Each row is a point on a landscape with many valleys, with its height.
A ball rolls from a point to the lowest of its 2 nearest points, and stops where none of them is lower. Distance is the straight distance between rows; heights are no part of it.
fupip: [ 14.6   6.8 -29.9  10.6  24.2  30.3  25.8  -7.6   9.1 -32.2 -10.4   8.0
  -7.5 -22.4 -28.3 -17.9 -10.6   4.6  31.6  10.4  -8.9   0.8 -38.8]  (h 136)
dusuz: [ 23.4 -13.6   5.0 -29.2  10.3  -3.0 -19.5 -30.0  34.0 -33.9 -39.8 -29.5
  19.5  26.8  16.2   2.6  -8.4   0.6 -22.0   4.4  40.1  -8.6 -25.1]  (h 541)
mosi: [-11.9 -15.9  24.1 -31.8  37.7  24.5 -11.4  19.9  17.6  11.2 -34.8 -39.4
 -16.5 -45.1  18.8  -1.2  16.3 -15.7  -6.0   5.2  27.5   5.6   4.4]  (h 316)
todor: [ 31.3   4.8  15.2   6.1 -15.0 -49.0 -12.5  50.0 -20.2 -19.4  23.6  -6.0
 -34.8  17.2   6.4  24.3 -15.1 -18.5 -13.6   2.6  -4.9 -21.8 -26.9]  (h 178)
vigok: [  6.0  36.4   5.0   0.8 -11.9 -33.0 -14.8   3.5   5.6   6.8  10.8 -37.7
  -2.4  23.8  17.1   0.8  -7.4  -1.3 -27.2  12.7  15.2 -33.2   5.0]  (h 435)
dobi: [ 17.7 -30.5  31.9  -1.4  -5.0 -29.6 -18.2 -28.9   8.9  -6.3 -18.4   4.9
  47.1  33.1   9.2  24.7  -1.8 -17.4 -32.0 -30.1  15.5   9.5  -4.4]  (h 520)
Gebuz: [-12.8 -34.6  17.1 -43.5  22.3  11.2  -6.4  21.5  -6.5  17.0  25.5 -36.8
 -39.5 -20.8  -5.7 -42.4  35.0  16.4  -2.3  10.3   3.9  21.7  15.0]  (h 482)
Safal: [-22.7 -12.2 -19.8  -1.3 -22.7  25.6   5.5  -2.0 -19.5  37.9  28.2  44.8
  12.7  21.8 -10.5  -4.3  -4.0  27.3   4.4   3.4 -27.2  34.9  50.6]  (h 370)
davo: [ 24.0  11.1  13.8  17.9  -4.8 -38.6  -6.4 -13.2  -5.5 -10.4   3.4  11.0
  24.9  12.1 -12.5  20.4  -8.9 -20.5  -2.8 -32.3   5.1  -1.4 -17.3]  (h 246)
ropet: [-18.0 -23.2 -30.8  10.6  -1.2  44.3  23.3  43.8 -11.4  -6.3   1.9  26.3
 -17.0 -27.0  -1.4 -20.2 -16.9  12.4  12.9  14.5 -53.4  10.8  20.4]  (h 379)
Puva: [ 23.8  -0.2  19.9   5.2  24.8   8.6  -3.4  18.7   3.6 -26.2 -19.1  -9.1
 -19.7 -37.5  10.1  -1.7  -2.8 -27.3   2.5 -11.7  17.5  -1.7 -29.8]  (h 609)
Bep: [-15.1  -5.5   5.9 -38.8  -2.0 -16.3  -7.4 -41.8  24.6  19.1  -1.5 -21.1
  13.6  32.8  20.2 -10.4  14.2  27.0 -21.1   2.1  41.0   9.0   8.5]  (h 679)
zatis: [-10.6 -50.9   5.6 -41.1  17.3  32.2   1.8  14.5   2.4   4.6  18.7 -11.6
 -25.2 -13.7  -9.2 -31.4  19.5   9.2   2.9  14.5 -23.2  37.1   3.3]  (h 450)
Rin: [  3.6   3.7  -0.4  19.7   6.5  11.2   8.2  31.9 -15.7  -3.4   0.2  17.0
 -20.3 -37.2  -7.7  -9.4 -12.8 -15.1  25.8  -6.0 -20.5   1.9 -17.5]  (h 202)
led: [-29.8  22.0 -12.4  18.2 -22.9  12.5   5.9 -10.6 -12.5  45.6  21.4  30.4
   7.6  18.5   1.6   2.9   1.3  29.1   1.2  12.7 -14.8   4.2  44.1]  (h 349)
fover: [ 17.6  30.4 -13.1  40.4   3.9  26.3  15.3   2.9  -6.6 -13.3 -19.2  24.3
  -7.5 -36.5  -4.7  -0.1 -19.2 -11.9  25.3 -18.9 -10.0   1.4 -20.3]  (h 235)
kanut: [-28.5  38.8 -23.4   6.5  -7.8   6.3   4.6 -33.7   5.4  22.0  18.3   1.1
  13.5  13.1  -3.2 -17.6  10.7  33.7  -2.9  18.1   2.3 -13.3  12.4]  (h 226)
Gope: [  2.5  33.7  -1.2  18.1 -15.2 -29.0  -5.7 -22.6  -2.0  14.0  12.8  23.1
  17.5  23.4 -13.8  17.5  -5.4   2.4  -6.2 -13.4  14.3 -11.2  -8.8]  (h 278)
nakeg: [-14.2 -10.0   9.1 -17.3  -0.4  22.7  -9.0 -27.3  15.1  16.7 -38.7  14.3
  32.3  15.4  19.1  27.6  -6.2   8.0  -8.8 -10.7  22.3  15.9  13.9]  (h 643)
Nazo: [ 12.3 -18.7  -9.2  15.1 -16.9 -18.7   4.8 -22.2 -34.0  11.9  43.4  43.8
  24.4  14.1 -47.7  -1.3   8.7  -0.7  27.2 -26.4 -20.7  26.8  17.5]  (h 418)
Peke: [-20.4  50.5  -5.4  22.6 -14.5  -7.8   3.4  -9.1 -13.4  48.5  24.7  18.5
   2.0   4.9  -1.8   5.0   1.6  16.6   0.9 -10.8   1.5 -10.5  22.3]  (h 326)
zodu: [  7.7 -40.3  24.8 -20.7  -2.4  16.7  -9.9  12.3   9.7 -18.4 -26.5   7.4
  11.2  11.6  11.7  12.4 -16.5 -18.5  -4.6  -3.5   2.7  10.2  -6.3]  (h 237)
fital: [-11.1   2.3   8.0 -18.7  19.2  18.4  -9.8  20.6  26.1   9.5 -18.5 -53.2
 -12.1 -30.7  24.1  -1.6   9.7 -10.0 -26.5  24.6  26.9 -20.4  19.9]  (h 381)
zopu: [  0.5  46.9 -12.8  25.4 -10.4  -3.4   6.1  -0.2  11.7 -13.2 -13.5 -29.4
  -0.1  -2.9  15.9  -9.0 -15.0   0.5  -7.4  22.7   9.0 -41.6   0.3]  (h 234)
Fule: [-14.8  19.8 -51.5  -7.9   4.5  16.3  14.9 -40.9  31.2 -14.0  -6.6 -20.4
  18.8  21.9  -0.5 -25.0   1.1  39.6   7.8  39.7 -10.9 -27.8   6.1]  (h 469)
bupif: [-32.2  -0.8   6.1 -29.5  19.2   8.5  -4.4 -32.9  12.1  30.0 -20.5  -6.4
  16.3  -9.3   3.3   5.7  18.6  15.7   0.3 -12.2  31.9  37.6   8.2]  (h 712)
lasi: [  5.8  16.7  -6.9  23.8 -23.8  -6.7  -2.2   8.2  -1.9   7.8   4.4  40.5
  14.1  34.0   4.0  25.2 -25.6   4.4   0.5   5.7 -15.4 -13.9   8.5]  (h 473)
ber: [-36.9 -30.0 -22.2 -17.4  -3.4  37.2  18.2  14.3   1.7   6.4  11.9   7.1
  -7.7  -7.1   1.7 -32.2  13.1  26.5 -10.4  40.0 -47.5  14.0  32.8]  (h 334)
soga: [ 23.8  33.8  14.8  15.6   1.0 -49.0 -13.9  52.2 -26.3   3.1  24.3 -19.4
 -37.9  -6.2   4.6  19.5  10.0 -17.4 -18.1   3.5  -7.8 -26.2 -16.2]  (h 227)
zipem: [-34.5 -11.3   3.9 -29.1   6.5  27.2  -0.2 -28.5  -3.2  38.6   4.2  -4.5
   8.1  -4.7  -7.0  -4.4  19.9  22.8   5.5  -8.6   7.3  47.5  27.2]  (h 721)
zanis: [ 21.4   9.4   2.2  34.2 -28.2  22.1   9.4  14.7  -2.9 -15.5 -32.8  20.2
 -17.4  -6.6  34.5  13.5 -33.4 -19.5  -4.6  12.2  -0.7 -37.0   4.4]  (h 61)
Zuz: [-30.8  -6.5 -28.2   3.9  -3.6  34.7  16.0  31.5  -7.3  21.1   7.2  17.1
 -13.2 -18.4  10.4 -21.8  -2.2  18.8  -4.8  22.4 -45.2   4.2  47.1]  (h 358)
gime: [-14.0 -23.1  31.1 -13.6 -16.4  -7.3 -16.6  -4.1 -31.4  41.8  34.4  18.8
   3.6   4.5 -14.6   3.6  11.2   2.7  -0.1 -26.8  -6.9  35.8  36.3]  (h 742)
gafa: [ -5.7   4.0   3.6  -1.4 -22.3 -28.4 -10.4 -55.9 -10.5  18.7  40.6  27.4
  28.8  38.8 -25.6  -2.2  14.5  20.6   7.1 -25.1  12.2  16.4   8.1]  (h 339)
Tomuf: [  8.4 -11.4  12.1   4.5 -16.8 -12.1  -8.8 -34.2   6.4  -0.4 -20.9  31.0
  45.8  41.2   9.3  32.4 -12.3 -10.9  -8.9 -16.5   5.9   4.8   2.9]  (h 503)
nub: [  5.8   9.4  10.1   5.9  22.0   5.5  -1.9 -30.1  14.4   0.2 -44.5 -12.7
  20.5 -34.6  13.4  11.3  16.5 -24.2   1.1 -40.1  49.6  23.5 -15.9]  (h 586)
fupe: [ 13.9 -44.4  24.7 -20.5   2.1 -15.5 -12.7  -0.3   6.4 -22.8  -1.0   9.5
  11.5  33.9  -7.5  12.7  -2.7  -6.9  -8.1  -4.6 -10.5   8.8 -14.3]  (h 273)
vonu: [-13.6  65.8 -34.0  30.5  -5.8  -8.1  21.5  -5.3   4.8  12.4  13.7 -15.5
  -2.1 -23.7   0.4 -16.0   7.7  20.7   5.8  19.4  -8.9 -29.5  10.5]  (h 230)
Biz: [  5.9 -48.6  17.3 -27.7  10.3 -18.3  -4.4 -36.7  20.0 -21.9  -8.3  -3.4
  34.7  29.8  -9.5   8.1   6.8   0.3  -5.7 -18.8  14.3  20.3 -19.4]  (h 281)
zefib: [-31.3  17.4   1.6 -21.6  11.4   4.9  -7.3 -27.8  22.8  30.5  -3.1 -27.2
   6.8  -0.4   7.4  -9.3  19.6  19.1 -16.5   7.7  46.4   5.7   8.9]  (h 698)
Tumos: [  1.4  13.9 -22.5   5.3 -28.1 -27.6   9.5  19.6   3.0 -25.1  17.0 -34.4
 -13.8  35.0  -1.3  -8.0   0.9  14.6  -5.9  47.6 -36.3 -60.0  15.9]  (h 327)
Beb: [ 26.2  -5.7  15.4  -8.4  29.4   4.4 -14.5  -9.9  15.6 -34.1 -35.9 -27.3
  -0.4 -26.5  14.6  -0.5  -0.4 -31.5  -1.8 -20.6  39.9  10.9 -31.7]  (h 589)
Sonip: [ 14.7  40.9  16.4   4.0 -10.3 -43.5 -20.5   1.5  14.7   5.2 -11.7 -32.9
   2.1  20.8  29.8  18.0 -15.9 -18.2 -25.1  -5.3  43.5 -24.6  -1.4]  (h 467)
zas: [-27.2 -12.6  24.7 -35.0  -0.1 -10.1 -18.5  -2.2  -0.3  23.0  23.0 -17.8
 -16.1   9.1   3.8 -14.6  32.5  18.7 -13.9   9.8  20.6   9.4  14.9]  (h 557)
Mak: [-22.4 -14.9 -16.9  -9.0 -20.1  -0.1  15.7  26.4  -3.4  -8.7  12.8   2.4
 -14.9  14.6   2.7 -27.3   2.5  15.3 -12.3  50.3 -46.9 -27.6  27.6]  (h 409)
sevek: [ 16.5 -18.2  22.3 -24.1  17.0   5.6 -14.4 -17.2  23.5 -23.2 -39.8 -22.4
  16.6  -3.5  26.1  18.4  -8.9 -19.2 -15.6 -11.1  47.8  10.7 -15.6]  (h 570)
det: [ -1.2 -52.4 -12.6 -11.2   1.9  48.5  13.0   8.9  -5.0  -3.9 -21.1  34.5
   9.4  -0.5  -3.5  -2.3 -15.7   5.2  16.1  -2.1 -26.5  43.8  -0.6]  (h 410)
zuzab: [ 37.6   0.8  15.5  11.1 -15.5 -31.0 -12.9  27.1 -11.4 -27.4   2.3   1.9
   0.2  34.5  12.6  26.8 -11.9 -23.3 -17.0 -10.9  -5.4 -15.4 -21.9]  (h 129)
fid: [  3.6 -16.3 -24.2   0.0   0.8  26.8  13.2  11.7  16.4 -48.4 -17.1 -13.3
 -10.3   5.9  -5.9 -21.0 -20.0   7.1   6.8  37.8 -23.6 -27.4 -14.0]  (h 474)
mero: [ -9.9 -32.9  -2.1  -3.9  -5.7  34.2   5.0  32.8 -10.1   1.0 -10.4  34.4
 -10.5 -14.7   7.0   3.1 -19.9   2.4   6.8   4.4 -37.6  20.6  14.5]  (h 395)
liva: [ -4.7   3.7  12.9  -6.3  36.7  13.2   6.0  37.8  -5.3  17.4   7.8 -19.4
 -36.9 -53.8  -8.4 -17.5   8.5  -9.6   6.4   2.2  -4.8   1.5  -1.5]  (h 207)
dibi: [-19.5  -8.1   8.9 -15.4  -6.2  14.0   0.8  -0.6 -12.8  40.7  28.0  16.9
  -5.8  -3.3  -9.6  -5.2  10.9  15.1   5.7  -5.2 -13.6  29.0  25.3]  (h 731)
diz: [ 33.0   0.0  -9.5  19.6 -14.2  -4.2   0.8  29.3  -3.9 -42.0   2.4  11.5
 -18.4  21.0  -0.7   4.4 -32.9  -6.1   6.2  10.2 -20.1 -29.9 -28.7]  (h 125)
zaru: [ -2.4  22.6 -26.3  13.0 -16.2  -6.3   6.2   6.5  16.1 -27.9  -6.9 -24.2
   0.6  13.8  10.1  -9.1 -11.1  10.3  -4.0  39.2 -20.7 -50.8  14.3]  (h 283)
Tavir: [ 17.6  37.8  14.9  27.2  -3.2 -17.6  -3.0  54.5 -10.5  12.6   4.6  -9.6
 -33.7 -19.7  23.1  14.5  -7.5 -24.0 -15.6   4.8  -7.5 -38.8   5.2]  (h 171)
nel: [  5.1  14.1  -0.1  22.3 -33.1  -0.4  -8.2 -11.9   2.4  12.3 -22.0  46.8
  39.1  32.4  10.6  39.8 -29.9  -9.5  -0.2 -14.1   8.7 -10.8  23.8]  (h 488)
Fur: [ 14.8 -25.6  -4.9  26.4 -22.4 -10.7   1.0   4.4 -19.8  -4.9   6.2  65.3
  29.6  22.1 -22.1  23.5 -17.2 -22.0  17.9 -20.0 -21.9   2.3   7.7]  (h 446)
buto: [ -7.3 -11.3   0.4 -10.6   4.2 -28.3   0.7 -56.0   2.1   4.5  28.6  13.9
  21.3  20.1 -33.0 -12.8  19.6  17.6  21.0 -32.6  14.9  30.0 -14.8]  (h 319)
Taveb: [ 30.4  -4.6  -7.9  22.0  -4.0  32.1  10.1  14.5  -1.1 -33.0 -35.6   4.3
 -18.5 -11.6  24.8   3.7 -31.2 -14.7   8.4   7.6  -3.5 -27.4 -23.9]  (h 109)
taz: [ -5.7   1.7  20.5  25.7 -25.7 -32.4   0.2   6.4 -34.8  40.4  33.4  32.6
  13.1   6.8 -13.9  26.6  10.5 -14.2   8.7 -34.9  -7.2  14.8  31.7]  (h 767)
migik: [-37.1 -23.0  -8.5 -33.5   3.7  28.9   7.5  -3.8  11.0   8.2   1.8 -11.7
  -1.0   9.5  11.4 -19.7  14.5  28.1 -15.5  34.2 -17.1   7.1  23.8]  (h 302)
Nesom: [ 37.9   9.9   1.5  12.1 -13.6 -12.5  -6.9  -7.7   4.9 -40.6  -8.7   8.1
   7.6  32.6   3.4  11.6 -31.7  -4.9  -6.3  -9.5  -5.4 -22.2 -31.0]  (h 75)
kolit: [ -6.1 -10.8   9.6  15.9 -17.0  27.9  -3.4 -11.7 -15.3  29.3 -33.6  47.4
  32.8 -20.9  18.8  37.1 -10.4 -15.7  10.6 -38.6  -1.5  31.0  30.0]  (h 626)
Dipit: [ 25.2  11.3   1.6  -9.3  -1.5 -16.2 -25.7 -14.2  20.2 -16.8 -28.9 -37.6
   7.5  24.5  31.9  15.9 -16.7 -11.4 -24.7   3.7  34.1 -21.3 -13.7]  (h 504)
siz: [ 10.7  22.2 -17.4  17.1  33.3  12.7  19.5   4.0   2.2 -20.5  -0.5  -9.4
 -20.6 -41.3 -14.4 -20.7  -6.2  -5.4  20.5  -9.4   1.0   9.4 -36.8]  (h 86)
Losep: [ 17.8 -44.2  21.9  -5.6  17.6  15.9   3.8  31.6 -11.4 -19.9 -12.6  18.9
 -13.1 -37.8  -6.1   0.2 -10.6 -24.9  14.8 -21.8 -18.8  25.0 -19.8]  (h 658)
pabiz: [ 11.2  -1.1  16.6  24.3 -21.3 -40.9 -11.3  25.0 -36.6  21.2  28.3  39.7
  -4.1  15.5 -13.0  35.8  -9.0 -19.2   0.3 -18.1 -21.6  -2.2  13.2]  (h 777)
Vuge: [-21.4 -24.5  29.1 -23.7  -1.0   6.9  -8.7   1.2  -5.7  34.1  -5.7   8.4
  12.1  -7.9   7.6  24.3   4.1  -6.3  -5.0 -24.1  11.3  32.8  25.1]  (h 605)
Vem: [  0.7  42.3  12.1   7.7  19.8  -8.8  -4.3  -8.9  17.1  13.2 -10.1 -29.5
  -8.4 -33.8  13.4  -2.0   9.5 -10.9  -9.0 -11.2  44.8  -3.3 -13.7]  (h 545)
buz: [-14.3 -29.5 -13.5 -16.5  13.3  42.3  19.2   8.7   0.1  -2.8  -2.7   1.9
  -5.1 -13.0 -10.3 -17.2   5.2  10.2  10.7  -0.8 -19.1  33.3  -7.4]  (h 426)
babib: [-20.3 -19.5 -12.0 -29.7   6.9  16.3  -9.7  -9.6  22.1  -0.5  -3.9 -32.3
   1.1  10.7  10.8 -16.5  12.9  16.4 -16.5  27.8  18.1 -10.0  10.2]  (h 351)
ralal: [-30.7   4.1  -3.8 -17.2  -9.0  12.2  -1.9 -17.0   4.2  27.8  11.0   5.5
   9.8  28.1   4.7 -15.9  14.7  31.0 -10.6  21.0   3.7   3.2  24.7]  (h 261)
tari: [-14.8  31.2 -37.5   0.1  18.5  15.5  15.6 -27.2  25.4 -15.7 -15.4 -41.9
   9.2  -8.1  -4.9 -20.7   3.5  13.5  -0.3  31.4   0.4 -26.2   4.7]  (h 437)
bipov: [ 22.5  25.9  -0.1   8.8  13.4 -35.9   0.4   9.8 -11.5 -19.0  28.0 -14.0
 -18.4 -13.0 -22.8  -6.5  11.6 -16.5  11.8 -16.7   5.1   5.2 -42.0]  (h 295)
Pifad: [ -3.4 -15.5  21.5   2.3  -2.6  30.6   0.7 -31.0   5.0  13.7 -52.8  26.1
  36.5 -13.3  20.4  34.9   5.3 -15.2   9.8 -24.7  15.2  26.2  10.7]  (h 634)
gelid: [  7.7  11.2  -5.8  10.0  32.0  27.6  19.6  27.2  -5.8  -8.9 -10.6 -13.9
 -32.6 -64.8  -2.2 -32.2   1.8  -8.3  17.3   1.6  -5.8  -2.9 -19.6]  (h 147)
bap: [ -2.3  -9.8 -14.1 -12.6  16.0 -23.4   8.4  10.0  -4.5 -15.2  39.4 -20.6
 -35.9  -1.0 -21.7 -31.0  23.0  13.1   3.3  18.1   0.4 -13.1 -28.1]  (h 345)
Sitim: [  2.7  19.3   9.9   5.3  30.3 -18.0   2.0 -26.7   8.0   6.5  -9.5 -22.3
   4.3 -34.3  -4.3  -3.8  10.7 -12.9   7.7 -36.7  43.4  24.4 -18.1]  (h 569)
Guz: [ -6.8 -33.7 -15.3 -12.0  -7.4  12.2  15.4  30.0  14.5 -32.2  -1.5  -8.9
  -5.7  19.8  -5.5 -21.2  -3.5  16.0  -4.9  51.0 -46.1 -31.4   2.3]  (h 441)
mafof: [ -9.2  25.5  -0.1  -2.5   6.3 -10.6 -13.7   3.8  25.9   0.2 -24.2 -64.6
   0.2 -16.7  30.7  -5.8  11.8  -8.5 -34.3  30.8  36.3 -38.1  21.7]  (h 448)
sonu: [ 17.0 -22.6  13.2 -24.2   8.6 -46.6 -12.4   9.3  -7.7 -19.7  38.8 -28.6
 -26.2   8.0 -19.9  -7.2  27.3 -10.0  -3.2   2.7  20.9   4.4 -32.1]  (h 386)
lesed: [-26.4  15.8 -25.4 -13.4   6.2  28.0   5.0 -17.4  25.0   5.0 -27.6 -25.5
  16.4  -2.7  13.2  -7.4  11.7  17.2 -13.7  29.9  12.6 -11.9  14.8]  (h 399)
luse: [ -2.9 -22.8 -11.4  -8.0 -10.2   6.5  -0.6 -30.9 -26.2  16.0  39.1  37.1
  12.4  11.8 -40.0 -14.5  21.4  17.8  25.1 -30.2 -13.4  50.8  11.6]  (h 402)
sede: [ 22.2 -19.4   0.1 -12.9  19.9   4.2  -4.1 -46.6  24.9 -35.8 -26.0  -3.2
  31.4  16.2  -7.8   0.1  -7.0  -1.1   1.3 -16.6  17.3  17.8 -32.5]  (h 247)
Tekod: [ 12.8  -8.0 -24.0   9.5  12.0  45.4  11.1  -6.9   9.9 -37.3 -30.4   0.4
 -11.6 -18.3  10.2 -10.8 -11.1  -0.8  16.8  11.4   3.4  -8.5 -27.9]  (h 158)
kon: [ 33.2 -32.0  36.2   7.2  12.1 -13.5  -0.8  45.6 -19.4 -26.3  -5.0  11.4
 -23.6 -26.1  -2.7  13.8 -13.9 -38.7   5.7 -22.8 -18.4   4.5 -24.2]  (h 647)
kovid: [ 19.5  14.1  -5.2  33.8   1.7 -15.9   8.7  31.9 -32.0 -10.1  20.0  32.7
 -23.2 -26.1 -22.4   3.0  -4.8 -22.0  21.4 -23.3 -28.9   4.5 -20.1]  (h 232)
Gulu: [-22.4 -30.9  36.9 -35.3  -2.5 -20.2 -18.0   1.6   4.2  31.1   8.2 -12.2
   5.0   9.0  11.5  12.3  19.1  -1.5 -17.2 -11.0  26.9  19.7  14.6]  (h 585)
risu: [ -5.8 -17.5  30.3 -19.6  31.8  -0.9 -10.6 -20.3   7.4  19.8 -26.7 -15.1
  15.1 -34.3   6.6  16.9  18.3 -20.9   2.7 -39.4  36.4  33.6  -7.4]  (h 599)
Kavu: [  7.8 -42.5  -5.2   9.9 -17.3  -6.5   5.6   4.4 -29.1  -5.4  31.8  58.6
  18.0  21.3 -34.0   6.8  -6.4  -5.8  20.8 -19.4 -39.5  21.0   9.9]  (h 433)
larok: [-17.2 -16.9 -10.1 -17.4 -18.5  25.8   5.5 -19.0 -27.1  26.1  35.7  43.0
   7.6  15.4 -25.4 -29.7   4.0  34.1  18.9  -7.6 -19.9  48.7  28.3]  (h 387)
kede: [ 13.1  15.4   0.3  -3.1 -23.6 -35.6 -16.1  -5.7  13.4   0.6  16.1 -13.8
  -1.7  55.0   6.7   6.1  -6.8  23.1 -22.2  18.0  -3.6 -30.6   7.2]  (h 397)
lalus: [  5.9  -9.8 -22.7  20.0 -28.7   7.1   2.2  -1.1 -16.7   9.0  12.8  65.6
  19.7  27.6  -8.3  14.7 -27.4   5.8  16.4  -6.4 -30.0  -5.4  19.3]  (h 459)
disa: [-14.3 -20.7  13.0  -3.7 -11.2  17.7  -6.5   8.3 -13.6  28.8 -14.1  36.3
  19.7  -0.9   7.9  27.2 -16.9 -14.6   9.7 -11.8 -17.2  24.9  27.6]  (h 618)
masu: [-22.1 -27.3   5.4 -40.3  -0.4   3.3 -10.5   0.4   6.8   7.7  36.0 -33.6
 -25.0  -0.9   3.4 -39.6  47.9  30.2 -13.2  29.1   9.8   1.1  20.4]  (h 523)
podig: [  7.7   8.4 -33.8   2.2  -0.2   6.6   3.1 -28.6  31.7 -27.6 -13.0 -11.3
  14.7  39.8 -12.5  -9.9 -17.5  29.1   1.4  25.9  -7.1 -27.1 -13.5]  (h 500)
sirub: [  4.9  -3.0  28.4   6.0 -16.9 -35.3 -14.7  -7.6 -38.1  36.6  37.7  15.6
  -5.7  -9.1 -27.7   7.8  28.4  -5.1   6.2 -40.3  -2.9  28.8  22.0]  (h 755)
kila: [  9.9  11.5   9.9  19.7 -13.6   3.2  -3.6  49.6  -4.7  -2.8 -20.3   1.0
 -17.6 -18.8  25.4  11.3 -21.5 -15.0  -7.5  13.0 -13.3 -36.8   5.8]  (h 115)
sedev: [ 33.3   5.8  28.4  15.0  14.2 -25.6  -9.8  35.8 -10.1 -14.7   5.7  -9.4
 -24.2 -23.8   0.0  11.1  -7.5 -34.6  -3.2 -20.1   3.6  -8.2 -31.9]  (h 630)
leno: [ -7.3  -9.3 -12.7  -3.5 -16.9 -18.3   4.6  17.5  -6.6 -14.9  39.6 -15.8
 -22.0  26.0  -8.5 -21.4  20.9  28.6  -6.5  55.6 -29.1 -36.1  15.2]  (h 372)
Fimor: [ 25.7 -12.8  10.1  18.3 -27.5 -34.2  -4.8  43.6 -27.8  -3.5  14.8  43.6
  -3.8  34.8  -3.9  41.2 -20.3 -25.4  -0.9  -2.2 -22.6 -18.0  -3.2]  (h 786)
besum: [-21.9  48.8 -17.5  21.9  -4.6 -10.1  22.9  14.1 -11.9  18.4  36.8 -11.1
 -19.4 -25.7  -1.5 -22.7  27.7  11.7   1.9  24.5 -22.3 -27.1  17.9]  (h 265)
pazam: [ 26.6  -0.5 -30.6   9.4  -6.7  17.0  12.7  -9.6  19.4 -54.1 -24.0 -15.6
  -2.5  35.7   1.5 -12.4 -31.8  13.7   7.8  23.5 -19.4 -37.8 -17.9]  (h 502)
Siv: [  4.5 -12.6  31.5 -18.8  37.6  13.0  -4.8  37.9  -8.5  19.7 -21.1 -23.1
 -29.5 -57.7  10.9  -2.6   6.8 -23.4  -3.3 -16.1  13.3   0.7   6.8]  (h 264)
sefal: [ -9.8  24.0 -12.2  10.8  -1.4 -21.3   6.9  18.9 -16.5  -1.1  49.3 -18.3
 -37.0 -10.4 -18.5 -24.2  27.7   9.4   8.9  25.3 -14.2 -16.1  -9.6]  (h 304)
bes: [ -9.9  30.7 -26.8  27.1  14.4  46.1  17.4  -7.1   8.5  -6.8 -35.8  -9.4
   0.4 -39.3  10.3  -3.7   1.1  11.9   9.6  16.0  -2.3 -12.2  -0.6]  (h 140)
kopi: [ -0.1  14.3 -10.8   8.0 -31.9 -26.8  -0.1   4.9   1.5  -5.2  26.2  -3.3
  -6.7  52.8   4.8  -4.1 -13.7  19.4 -17.7  40.1 -29.3 -46.2  21.8]  (h 363)
nenu: [  2.0 -11.3   4.3 -23.7  -9.3 -37.7  -7.7   6.6  -1.6  -9.8  40.8 -27.0
 -26.9  24.3 -16.7 -11.8  21.8  17.2  -7.0  25.4   5.3 -11.8 -11.5]  (h 391)
Ratil: [ -7.0 -33.6   9.2 -14.4   3.4  40.4  -1.4   3.1   2.9   1.6 -42.1   7.6
   8.8 -15.0  24.6  17.1  -4.8 -10.0   3.0  -5.0   1.3  19.2   0.7]  (h 208)
dilob: [ -5.8   1.4  -1.9   3.4  16.2   3.4  10.4 -39.0  -1.7   1.6  -7.3   8.7
  29.9 -22.3 -22.2   1.8  13.8  -6.7  23.3 -40.7  11.0  36.2 -11.7]  (h 277)
geman: [ 13.2   0.1  14.8   8.7   8.8 -11.4  -0.8 -26.4  16.1 -13.1 -14.5  -4.0
  33.7   9.3  -7.0  13.1  -4.6 -16.0  -4.3 -21.8  22.3  14.0 -29.9]  (h 214)
pip: [ -1.3 -21.5  27.7  -8.1  20.6  -1.2  -2.8  23.8 -10.7   2.6  -1.5   1.2
 -11.9 -22.5 -11.3   5.2   6.4 -19.1  13.9 -20.6  -7.1  25.8 -13.0]  (h 669)
munan: [-12.6  59.7 -32.3  25.0  -2.5   1.1  15.9 -31.7  14.4   4.4   0.3  -7.5
   9.1   9.3  -5.3  -7.4  -2.7  23.2   5.2   8.4   4.6 -21.2  -4.3]  (h 193)
vozib: [  2.6  42.0   6.7  -0.2  14.4 -27.5 -12.9  16.1  13.5   5.0  -7.8 -54.3
 -18.2 -23.5  22.3   3.4   3.2 -18.6 -26.2   5.9  42.6 -26.2   2.7]  (h 505)
sagom: [  0.6  28.8 -10.4  21.6  15.4  22.1  14.4 -22.2  -5.3  -6.0 -12.5  23.1
  11.4 -32.6 -13.8  -0.5  -6.7  -9.8  35.3 -31.0   2.5  26.7 -22.0]  (h 258)
Pap: [-15.2   6.2 -10.3  -1.6   3.0  41.9   5.7  -1.5   4.3   6.2 -28.9   0.8
   0.5 -24.0  13.6   2.0  -4.0   5.0   7.1   6.7   0.3  14.6  -0.5]  (h 180)
Gozug: [  4.0  44.7 -20.4  39.4  -1.5  21.3  20.2   6.9   5.4 -13.2 -21.2  -6.3
  -9.4 -25.9  18.9  -3.7 -16.7  -8.2   3.3  19.4  -4.6 -30.0   1.1]  (h 186)
vonug: [-10.9  50.0  -7.4  29.5 -16.9  -4.8  -2.8 -15.3  -3.1  26.3  -5.0  18.7
  14.6   6.5   9.4  23.1 -17.9  -0.7  -0.2 -13.6  10.4 -14.8   9.3]  (h 303)
vufu: [ 20.9  18.3 -21.7  27.9   2.3 -30.1   8.4   6.1 -19.8 -14.4  37.6  19.5
 -13.1  -1.9 -37.6  -2.8  -2.0 -12.4  29.7 -20.3 -13.2   2.6 -35.2]  (h 260)
sem: [-10.9 -18.8   5.9 -10.6   6.6  -5.5   0.5 -24.9  -5.3  10.5   9.8   7.1
  14.4   1.5 -20.3  -2.9  11.9  -2.0   9.2 -21.8   2.4  28.8 -12.7]  (h 297)
dav: [-14.8 -11.2  12.1 -20.9  -4.1   5.6 -12.7 -25.2  19.7  11.1 -24.2 -15.3
  16.1  37.7  21.4  17.2  -4.4  11.2 -27.6  10.0  32.4  -0.7   8.7]  (h 659)
Deta: [ 19.4   8.6  -4.6 -11.6  23.7 -53.5  -7.3   9.4   6.7 -25.1  23.1 -43.8
 -22.7  -5.8 -18.1 -13.5  19.0 -11.6  -5.3  -5.5  25.4   1.7 -44.5]  (h 341)

For each start below, name the point where the ball stops.
pazam => bes
pabiz => migik
dav => migik
Sonip => bes

Call two points neighbours if one is among the 2 nearest of the other. Go from one point of each pair to the other, from neighbour to neighbour, staying as low as possible. Name the highest point that can't be avoided.
zanis and Rin => Fimor
geman and munan => nenu
geman and Rin => gafa
geman and bes => Biz
siz and zanis => Tekod
